Points on a hilly landscape, in no order, each with its height.
A ball rolls from a point to the lowest of its 5 nearest points, and stops where none of them is lower. Distance is the straight distance between rows; heights are no part of it.
pog: [ -3 -11   2   0  -9  20   8   6   6  21  22   7   8  11  13   9 -11 -21
   8  -2 -17  23  14 -15  -3  14   9]  height 260
sovur: [  4  13 -10  27 -41  -6  19 -17   5   1   5  26 -12 -33   5  46  19 -15
  -4 -13   8  16  -6 -15 -14 -16  11]  height 393
nube: [ -6   8   0  23 -31   2   8  -9  -1   0  10  17  -3 -30   9  15  14 -10
   0 -11   1  14  -5 -20 -22 -18   9]  height 296
per: [ 16   4   9 -16  33   0 -22   5 -15   5 -15 -30   3  21  -7 -24  -9  26
  -8  18   4 -24  -1  22  10   5 -10]  height 317
letuk: [-22   6   5   6   3 -37  -9   1   7 -29 -19  -1 -18 -31 -15   1  17  -3
   5   1  25 -26 -23  15  17 -21 -19]  height 464
pom: [ -6  12  -1  -6  26 -45 -22  -2  -6 -31 -14 -14 -19  -7 -18 -26   2  -9
  -5   6  20 -16 -14   9   8 -23 -16]  height 400
namep: [-13 -10   2  -3 -13  30  10   0   4  19  15  -8   4  21   9   4 -11 -11
  13  -3 -17  13  21 -12   1  14   0]  height 294
lezun: [  4 -10  -4  -7 -18  23  13   6  17  27  14  14  16  31   8  19 -24  -5
   8  -1 -28  25  21  -8   9  36  21]  height 259
Rigup: [-10   5   9   5   0 -23  -2  14   9 -21 -12   9  -7 -29 -12   1  18   4
   9   2  25 -26 -18  11  -2 -18 -16]  height 318
bikez: [ -2 -10   7 -23   8  39  -5   0 -11  16 -11 -31  -7  25   7   3 -20  13
   4  13 -11 -14  30   0  10  27   0]  height 125
genip: [ 15  15   6 -19  34 -19 -43  -2  -2  -4 -14 -23   5  31 -22 -33 -19  15
 -11  28  12  -7  -2  24   8  18 -31]  height 505
Bal: [ 14   6   4 -28  31  25 -18  -4 -17   7 -19 -37  -8  23  -9 -13 -15  33
 -10  16  -7 -13   8  13  13  29   3]  height 190
Remap: [ -6  22   2 -15  35 -45 -41 -11 -10 -31  -6 -12  -5  12 -20 -37  -7 -10
 -16  21  30 -11   3  15   4 -10 -31]  height 99
Zekob: [ -5 -11   9  -6   3  29   6  11 -10  11   7 -20   4   7  11  -8  -8   8
  11   5  -9  -6  12 -13  -5   9   1]  height 252
lupo: [-13  -1   9  11 -17   7   7   3  -1  -6   2  13  -2 -11   9  -9  17   2
   9 -14   4  -9  -5  -4 -16 -12   2]  height 277
risez: [ -2  -3 -13  18 -28  -2  17 -15   7   0  18  29   0 -11  13  27   9 -23
  -7 -12  -9  31   0 -17 -11 -12  19]  height 446
Kibog: [  6   9   0 -11  38 -35 -39  -5  -8 -17 -12 -14  -4  22 -17 -41 -11   5
  -8  24  24  -9  -7  14   2  -7 -24]  height 213
Bise: [-15  -3   6   8   6 -22  -2   7   7 -19  -7   3  -5 -24  -1  -9  17   5
   6  -2  20 -28 -18  15  -1 -15 -15]  height 299
fegug: [ 19  17   4 -18  34  -2 -32   4  -8  -1 -22 -24   3  24 -20 -26 -20  35
 -17  39   5  -8   0  17  11  30 -18]  height 475
Kefo: [ -7  -2   3  -1  24 -32 -14   1   3 -28 -19  -1 -11 -14 -15 -15   5  -2
  -2   2  21 -28 -13   6  11 -19 -12]  height 479
nada: [  4  -4   1  -7  21  -2  -8   8  -6  -8 -10  -6   6   3  -6 -24   3  15
   9  -2  10 -23 -16  18   4 -13 -12]  height 588
zag: [ -9 -12   6  -9  -6  29  10   4   1  26   6 -14   6  15  13  -2  -9  -2
  10   4 -19   6  18 -12  -2  14  -2]  height 269
Fibu: [-17  29   4  -3  28 -44 -30 -23   1 -41 -15 -16 -20 -17 -21 -22  15  -9
 -25  12  40  -9  -1  10   1 -21 -29]  height 331
Finuz: [ -1  -9  -4  -7 -13  33  -1   6   9  25  10   8   8  29  11  17 -22  -4
   9   8 -21  20  29  -8  15  29   9]  height 420
Dib: [ 16   2   6 -18  30  21 -16   4 -14  10 -15 -26   2  16 -13 -21 -13  23
   3  10 -10 -19   1  19  10  17  -4]  height 231
Detu: [ 22  -5 -11  -1 -16  17  25   3   9  29  23  31  21  38  -2  30 -14  -5
  -1 -16 -33  28  10  -6  22  32  37]  height 272
bon: [  0  -5   6 -24  16  36  -5   7  -5  18 -16 -36  -3  15   4 -13 -16  22
   1   7  -7 -24  16  10  11  15  -1]  height 97
bopa: [ -2   6   1  -7  28 -39 -34  -3  -4 -27  -6 -11 -11   1 -15 -28   0  -9
  -3  13  32 -21  -4  13   4 -15 -20]  height 292
fugu: [  6  -2   1 -13  26 -22 -13   2  -9  -9 -16 -18   4  16 -11 -29   1   6
   1   9  10 -16 -17  13   7  -1 -12]  height 610
Sok: [ 12   8 -23  22 -36 -13  27 -16   9  -4  12  30 -12 -24  10  50  16 -20
 -12 -16  -3  26  -9 -19   2 -14  25]  height 411
zani: [ 14   6   6 -21  34  14 -17   0 -15   7 -11 -34  -3  25 -13 -23 -15  36
  -4  21  -6 -16   6  19   5  27  -7]  height 248
loti: [-16   2   4  -1  28 -37 -14  -6   3 -32 -15 -21 -14 -20 -20  -9  12  -8
  -2   8  24 -23 -16  16  15 -21 -22]  height 577
pel: [-13  -7  11 -12   5  37   5   6   1  28   4 -19   3  21  13   1 -13  -6
   7   8 -21   3  22  -8   7  17   1]  height 212
vab: [ -7  -1   5   6  -8  -5   5   9   0 -16  -7   7  -1 -16   1  -8  12  10
  13  -4  12 -20 -15   2 -11 -17  -5]  height 290
gufi: [ -5  -6   1   0  12   9  -3  11  -8  -1  -6 -10   0   4   1 -23   0   9
  12  -1   8 -17  -7   7  -5  -1  -2]  height 477
peke: [ 10  -1   3 -15  23  12  -9  10 -16   4  -7 -23   3  15  -6 -25 -12  21
   1  10  -1 -20 -11  17  10   6  -3]  height 129
zukeg: [-16  -9   4   5  -8  14  11   1   1  15  16   6   6   3  13   2  -2 -19
   6  -4 -16  20  10 -10  -8   9   7]  height 263
piz: [ -5  12   2  24 -30   5  13  -4   2  -7   1  24   2 -38   2  16  25   5
   7 -13  12  -2 -11  -7 -17 -21   1]  height 380
pefol: [  2 -10 -10  11 -17  -2  14  -9   4  12  25  14   9  -1  16  18  -2 -26
  -4 -11 -19  31   9 -22  -7  -2  20]  height 476
kis: [ -7   8   8  20 -27 -12   7   8  10 -14 -11  13  -3 -38  -9  20  18   2
   7 -10  12 -15 -13   2 -11 -19 -16]  height 442
tuz: [  0  -4   7 -19  21  34  -4   4  -8   9 -24 -36  -3  24  -2 -14 -14  20
   0  11  -4 -16  13   8  11  26   2]  height 123
Tidez: [ 11 -12 -14   2 -15   0  18  -1  17  21  23  23  19  14  11  21  -7 -22
   2 -10 -22  31   7 -14   3  18  22]  height 394
sonov: [-17  -1   5  13 -13 -19  13   5  14 -20 -15  14  -6 -32  -5   7  11   8
   8   0  18 -23 -11   6  -2 -15 -12]  height 339
bipad: [  6   4 -13  27 -26  -1  13 -10   3  -3  12  25  -5 -23  12  37  20 -16
  -7 -14  -3  30  -2 -22 -12 -16  17]  height 413
Zik: [  8   0   6 -20  19  21 -11   4 -11  11 -18 -37   5  20  -3 -19  -3  26
  -4  13  -3 -17   3   9   7  15  -3]  height 170
talu: [-10  12  -2  27 -35   5  19 -15   1  -5   2  28  -7 -37   4  29  18  -8
  -7 -11   8  10  -9  -6 -22 -17   4]  height 350
Kugo: [ -2   1   3  14 -22   4   8  -1  -2   0   7  12   3 -17  12   5   7  -5
   6 -15  -2   2  -1 -12 -19 -15   2]  height 264
fas: [ -8   7  -2  -9  35 -39 -30 -10  -3 -33 -10 -19  -8  -6 -20 -32   1  -4
 -12  16  29 -13  -3  12   4 -12 -25]  height 204
dudup: [ 16 -13 -18  -7 -15  14  21   7  12  26  17  24  17  22   4  28 -15  -6
   7 -11 -31  36  11  -7  17  31  24]  height 237
riso: [-11 -12   1  13 -16  10  10  -1   3   2  16  17   1 -12  19  11   2 -15
   6 -12  -9  16   9 -13 -16  -8  11]  height 179
vori: [  3  -2   3 -10  24 -24 -19   5  -7 -14 -11 -10   1   8 -15 -31  -1   6
   2   6  16 -26 -15  12   9 -11 -14]  height 560
mepaf: [ -7  -9  13 -14   8  41  -5   6  -8  22  -7 -26   0  19  12  -3 -17   3
   5   7 -15  -1  25  -6   1  14  -1]  height 158
kebef: [  3  -4   9 -15  17  34  -6   1 -16  14 -11 -24  -1  13   0 -14  -6  17
   2   4  -9 -14   8  10  -2  12   0]  height 189
Dor: [-11  -9   6   1 -14  18  10  -2  -7   9   7  -1   1  -1   9  -4   3  -6
   8  -8 -10   9   6 -14 -13  -6   7]  height 250
guv: [  5  15  -4  29 -42  -3  22 -11   4  -7   3  21 -13 -41  -2  30  24  -8
  -1  -8   8   9  -8  -9 -15 -17   0]  height 495
Lofu: [ -3  -5   5  -5   5  -7   0  18  -6 -10 -10   0  -3 -13  -4 -24  10  12
  12  -4  12 -30 -17  12  -3 -16  -7]  height 351
temed: [ -3   4   3 -11  32 -32 -27   2  -6 -22  -7 -20  -3   6 -17 -29  -9   3
 -13  10  25 -15 -11  11  11 -12 -23]  height 344
bel: [  4   7 -22  24 -29 -14  23 -21   7   1  14  30  -8 -20  19  41  13 -26
 -11 -21  -4  26  -7 -20  -3 -18  18]  height 416
vupa: [  5   2   5 -10  23   6  -9  12  -9  -1 -11 -15  -2   5  -6 -25  -1  24
   2   1   6 -17 -12  12   4  -4  -8]  height 85
Sinul: [ -2 -11   6   1  -6  26   4   2   2  17  12 -11  10  11  10  -3  -7  -5
   8  -6 -20  14  11  -8 -11   3   2]  height 298
pulib: [-11   6   4  16 -26  -2  14   4   5 -10   4  20  -7 -32   2   4  14   4
   9 -12  11 -12 -14  -2 -20 -16  -8]  height 330
mek: [ -6  -3   4  11 -31  17   6  -3  -1   5  11   5   6 -12  11  -2   8 -10
   2 -12  -5   9   4 -14 -18  -5   1]  height 242
lamom: [ 15  20   4 -23  36   8 -37  -6 -10  -2 -26 -31   2  26 -22 -20 -22  38
 -22  35   2 -14  18  24  14  40  -4]  height 482
ser: [ -3   2   3 -10  31 -33 -23  -1   2 -21  -7 -12  -9  -2 -16 -23   2   0
   0   9  19 -24 -14  13   9 -14 -16]  height 465
bim: [ -4 -11 -10   7  -9   4  13  -1  14  17  21  20   9  11  11  12  -4 -24
  -1  -9 -21  33  11 -11  -2   7  12]  height 352
gepa: [  8 -10 -14  10 -18  -6  17  -5  13   8  18  26   5   6  16  24   0 -25
  -6  -7 -19  33   4 -21   1   0  24]  height 576
rimed: [-17  15  -3   0  21 -45 -25  -8   5 -32 -19 -15 -30 -19 -18  -6  17  -7
  -4   5  30 -20 -13  15   8 -24 -22]  height 507
zav: [ -7   1   4   3   9 -27  -3   6   2 -24 -17  -2  -5 -20  -3  -8  13   3
   6   4  21 -26 -20   6   1 -15 -17]  height 162
nasug: [ -2  -2  -1  15 -22   8  12  -5  -1  -4   4  14  -2 -24  11  11  11  -6
   1  -9  -2  11  -6 -11 -28 -15  -4]  height 276
Luri: [ 19   4   5  -9  39 -24 -31   0 -10  -9 -13 -20   4  24 -22 -32 -12  18
 -11  20  11 -11  -3  19  11   6 -21]  height 368
tam: [ 13  -8 -24  23 -25 -16  23 -12   8  -2  20  38   7  -5  17  45   7 -23
 -15 -21  -9  25   2 -26  -1 -14  25]  height 453
Nevab: [ 20   5   7 -25  38   1 -26   0 -11   3 -18 -30  -2  29 -14 -28 -15  33
  -8  25   2 -15   4  21  14  26  -6]  height 98
Bonof: [  0 -10  -2   3 -14  17  12   6  15  30  22  12  11  26   8  22 -20 -11
   9  -2 -27  37  18 -12   4  26  16]  height 169
tede: [ 14 -12 -18   0 -14  -6  22   1  11  19  27  27  18  18   4  29  -8 -16
  -3 -12 -32  35  -3  -8   4  17  26]  height 342
bilu: [-11   3   9  16 -23 -12  13   5   4 -16  -8  17  -7 -36  -3  12  17   6
  10 -11  13 -13 -15   2  -9 -18  -5]  height 365
ves: [  8  -4  10 -18  22  24  -2  12 -11  11 -11 -18  -1   9  -2 -23   2  25
   0   1  -3 -13  -4  16   2   3  -7]  height 379
guke: [ 24 -11 -24  -7 -25   6  33   7  14  21  29  33  20  33   3  24  -5  -5
   0 -17 -26  35   7 -17  17  25  45]  height 322
zuve: [  7  15  -9  26 -34 -12  28 -20   4  -3  13  27  -9 -30   4  53  20 -21
 -17 -23   3  22 -12 -13  -1 -17  12]  height 408
toris: [-11 -12   5 -11  -1  36   1   2  10  26   4 -14   4  21  11  10 -19  -5
  11   8 -18   1  32  -1   5  26   5]  height 262
Vum: [  7  -2  -3 -10 -19  25  10   6  17  28  19  12  22  27   5  26 -29  -1
  10   1 -23  36  23  -1  18  41  21]  height 316
Por: [ -3  -5   8  -1  -2  12   7   7 -13  -5  -4   3   0 -18   7 -17   4   5
   8 -12   4 -11  -9   2 -17 -14  -7]  height 291
Kol: [ 19 -16 -25  10 -12 -19  19   1  11   8  23  35  12  16  15  27   3 -18
 -13 -11 -25  25  -2 -16  16  -2  40]  height 724
Pese: [-11  -4   5  -6  -4  21   8  10 -11   9   2  -9   4   0  14 -13   0  -8
   7  -2  -6   0   7  -1 -12  -1   2]  height 300
netul: [-10   2  11  21 -29   1  16   2  -3  -7   1  22   2 -33   7   9  16   4
   4 -14   4  -3  -9 -12 -21 -18   0]  height 305
pez: [ -5   5   3  18 -26   1  13  -1  -1  -3   4  18  -3 -31  10  11  14 -11
   0 -11  12   8  -6  -8 -14 -15   5]  height 301
kel: [  0   2 -18  17 -20  -9  26 -11   9  -1  24  25   3 -10  13  34   7 -21
  -8 -17 -10  34   4 -19  -8 -14  18]  height 471

Where does a ball stop that starts at each point below?
tam | riso
zag | bon
namep | bon
kel | riso
risez | riso

Call two points neighbours if one is among the 5 nearest of the other. Go from one point of each pair to the other, from neighbour to neighbour, staying as low as possible. Name the highest point that can't be avoided.
riso and vupa | namep
bon and Nevab | Bal
bon and vupa | Zik
Remap and vupa | Luri
Bonof and riso | zukeg

For each start below, name every point that the ball comes to, in order.
bel | zuve sovur talu nube Kugo mek riso
pulib | pez Kugo mek riso
piz | pez Kugo mek riso
